The views of a scene show one set of named points, each view turned or mirrored, shifted and resized as a whole, with a little noise and some points left out.
(in the rows, 128 means zero)

Scene 1
View 1
q528: [113 140 131  93 103 115 114 125 131 147 107 124 137 134 105 128 123 116
 100 127  97]
q341: [109 150 126  89 108 119 115 118 127 138 100 131 138 136 113 116 127 130
  99 130  96]
q270: [103 136 129  83 115 100 103 135 132 142 121 131 144 146 119 151 120  98
  85 113  90]
q385: [145 119 152 106 110 106 151 123 168 207 131 108 125  93  79 118 139  95
 149 151 102]
q470: [ 93 160 110  90  89 143  93 132  98  99  68 129 140 156 114 114 115 147
  74 109 107]
q322: [119 130 138  91 112 101 121 130 144 167 126 126 137 129 107 137 129  97
 109 129  94]
q565: [123 129 131 112  85 138 115 150 123 153  90 109 132 127  84 125 119 118
 101 111 114]
q143: [108 155 132  73 133  88 129  89 154 152 133 147 141 128 126 116 137 115
 119 155  79]
q993: [116 119 132  99 103 109 106 154 135 153 116 121 140 137 105 154 117  92
  86 104 101]
q604: [134 130 145 105 104 118 138 127 147 181 117 114 129 107  84 114 131 108
 130 140 103]
q482: [104 118 120 108  79 134  72 192 102 121  90 112 143 162 100 174  97  96
  46  63 116]
q490: [106 145 131  79 124  93 118 107 142 148 126 138 141 137 122 127 130 112
 105 139  83]
q505: [111 162 132  81 123 109 137  85 144 150 111 139 136 122 115  93 144 134
 125 163  88]
q738: [103 133 124  96  95 123  89 157 115 126 100 123 140 155 107 153 109 108
  65  92 104]
View 2
q528: [122 118 116 136 164 103 121 101 135 125 105 139 115 150 100 142 148 127
 132 137 113]
q505: [114 118 170 143 155  93  95 128 144 114 104 115 130 140 115 134 160 117
  95  91 102]
q490: [124 113 131 144 163 103 122 109 133 102 103 141 125 127  97 123 154 118
 101 131 106]
q470: [ 48 114  89 142 173  98 112  96 159 173 150 168 125 177  87 122 145 115
 164 119 123]
q322: [150 118 117 137 160 105 126  98 126 105  90 137 109 137 103 145 144 129
 124 151 109]
q565: [125 119  98 129 160 101 120  97 139 154 102 129 100 179 108 167 137 135
 172 150 120]
q143: [132 116 160 150 160  98 112 119 133  90  94 130 130 115 105 122 158 118
  82 112  98]
q604: [175 121 134 127 152 101 118 103 123 117  66 105  97 161 120 174 144 146
 138 151 110]
q270: [124 113  95 142 166 110 140  89 125 113 108 164 117 130  86 122 145 124
 128 160 112]
q341: [104 118 123 139 164  99 113 110 141 133 115 137 122 152  98 133 148 123
 132 121 112]
q385: [198 119 163 126 147  98 107 111 121 100  51  82  95 150 133 186 149 148
 120 142 105]
q993: [139 115  83 137 162 111 142  83 124 121  98 157 105 144  91 141 138 132
 147 173 116]
View 3
q385: [179 123 119 120 128 118 188 163 165 144 164  78  70 144  94 121 125 157
 115 125 136]
q341: [159 131 108 120 154 127 133 118 151 119 150 122 115 132 134  85 142 145
 125 112 140]
q482: [104 148 118 135 147 143 103 148 131 160 148 132 171 140 182 101 102 130
  93  73 182]
q604: [172 128 117 123 137 123 170 150 157 138 158  94  89 137 110 108 129 152
 115 112 136]
q470: [145 140 109 128 167 137 111 111 132 121 144 150 153 123 158  60 147 131
 125  79 141]
q505: [182 125 106 110 154 118 147 108 160 105 150 115  86 132 113  81 154 151
 140 135 128]
q322: [150 130 112 116 142 121 140 134 158 134 157 101  99 144 132 111 121 148
 117 129 157]
q738: [125 143 114 127 153 134 111 130 142 139 150 128 147 137 164  94 115 136
 107  96 169]
q143: [167 125 104 103 153 112 135 106 167 104 155 104  79 140 120  97 143 153
 135 153 144]
q528: [152 133 112 120 150 127 136 130 152 129 153 113 111 135 135  96 132 145
 119 114 149]
q993: [133 138 114 122 141 127 128 142 152 145 154 107 120 145 149 114 111 142
 106 112 169]
q270: [134 134 107 115 149 124 116 123 153 132 150 111 116 144 151 106 119 144
 116 127 167]
View 4
q993: [108 130 116 112 113 168 142 121 108 107 113 121 183 154 117 120 137 140
 154  97 146]
q528: [127 120 118 116 125 157 133 111 113 110 129 115 158 150 130 128 134 125
 148 115 138]
q738: [112 117 129 115 113 176 138 120  87 110 128 139 188 141 132 128 118 140
 165  96 163]
q470: [133  87 140 119 120 169 125 107  72 115 161 156 167 115 162 145  90 123
 172 119 166]
q270: [123 128 133 115 115 165 131 111 104 107 115 119 171 157 126 116 142 135
 142  99 161]
q490: [140 128 135 119 125 149 123 102 118 109 122 105 145 161 132 117 148 123
 130 113 148]
q341: [138 115 125 118 128 152 131 107 111 114 137 119 151 142 140 127 128 122
 147 119 140]
q482: [ 90 114 123 109 104 197 148 131  74 110 125 152 217 132 126 130 106 150
 184  83 170]
q565: [115 116  98 112 122 163 147 124 109 114 135 124 175 134 125 136 123 126
 168 117 122]
q604: [126 129  92 114 128 146 148 118 136 112 126  99 151 154 115 127 149 119
 146 125 100]
q322: [123 133 116 114 122 155 137 114 123 109 116 106 160 160 119 117 147 130
 140 109 135]
q505: [157 118 125 123 136 130 121  98 127 112 139 100 122 154 141 126 144 110
 127 134 128]
q143: [152 131 136 122 129 135 119  95 130 109 123  95 127 167 134 116 157 114
 119 123 143]
View 5
q490: [122 120  59 116 124 141 130  85 143 108 146 121 135 119 114 103 115 113
 119 140 108]
q604: [142 110  92 122 136 135 137 126 140 127 118 128 118 112 102 128 108 102
 142 133  97]
q528: [122 125  83 107 109 127 140 101 141 117 134 133 129 116 107 109 115 114
 126 132 117]
q482: [ 90 169 110  60  59  63 161 111 158 100 122 170 143 124 111  91 120 107
 119 128 146]
q341: [119 121  83 109 100 139 138  90 132 122 140 126 134 114 103 110 115 118
 122 135 125]
q385: [152 104  84 134 167 136 130 142 145 126 113 127 111 115 106 133 105  91
 147 134  78]
q505: [133  96  70 135 118 181 127  73 118 133 154 102 127 109 100 118 114 127
 124 135 114]
q270: [112 139  69  97 109 112 139  92 155 100 141 139 140 123 117  95 118 109
 117 138 120]
q143: [127 107  51 131 141 163 121  80 139 111 151 112 131 117 113 106 114 116
 120 142 101]
q470: [ 99 136 105  87  50 132 152  72 122 125 146 134 137 110  95 102 121 133
 115 129 155]
q322: [126 127  75 112 130 122 136 108 152 107 131 135 131 119 114 108 113 102
 128 137 104]
q993: [113 142  83  92 110  99 144 112 157 103 125 147 134 124 115 101 116 102
 124 135 115]
q565: [119 131 111  99  95 113 148 120 137 126 119 145 125 111 100 119 113 109
 138 126 123]
q738: [107 142  90  87  90 103 148  99 148 108 131 147 137 117 111 100 119 111
 121 133 129]
View 6
q470: [118 126 103 135 135 139 138 107 117 193 161 123  93 140 104 101 115 122
 132 128 173]
q482: [123 128  79 118 165 101 115 153 175 161 159 113  53 151  98 125  98  73
 111 151 141]
q322: [142 114 141 151 156 133 163 141 120 105 140 130 135 112 112 133  85 116
 102 141 150]
q604: [160 116 163 154 163 136 170 134 114  94 138 147 146 111 121 138  81 120
  95 142 140]
q528: [136 115 128 150 148 131 159 135 122 122 143 127 128 115 105 122  96 117
 108 138 157]
q565: [153 132 136 139 164 126 148 127 132 137 154 144 104 134 116 130  91 105
 111 144 136]
q385: [175 114 180 161 169 137 182 145 110  61 131 154 163  99 124 149  71 119
  86 146 131]
q738: [120 119  98 134 151 120 133 143 145 150 151 113  87 135 100 119 101  96
 115 140 156]
q270: [117 106 103 148 149 123 150 158 138 114 142 105 119 112  96 122  98 106
 107 136 166]
q490: [119 102 126 160 140 138 168 146 112 104 134 109 149 102  99 117  97 127
 112 130 176]
q143: [119 100 139 167 135 145 181 143  99  95 129 110 172  90 101 117  97 139
 109 125 184]
q993: [132 113 111 142 161 116 147 160 144 112 142 117 108 124 102 132  89  93
 101 145 148]

Which points are out of place in each view (at most two, in the order of its rows)? Write - if all are in place.
view 1 => -
view 2 => q604
view 3 => -
view 4 => q470
view 5 => q505, q738
view 6 => q322
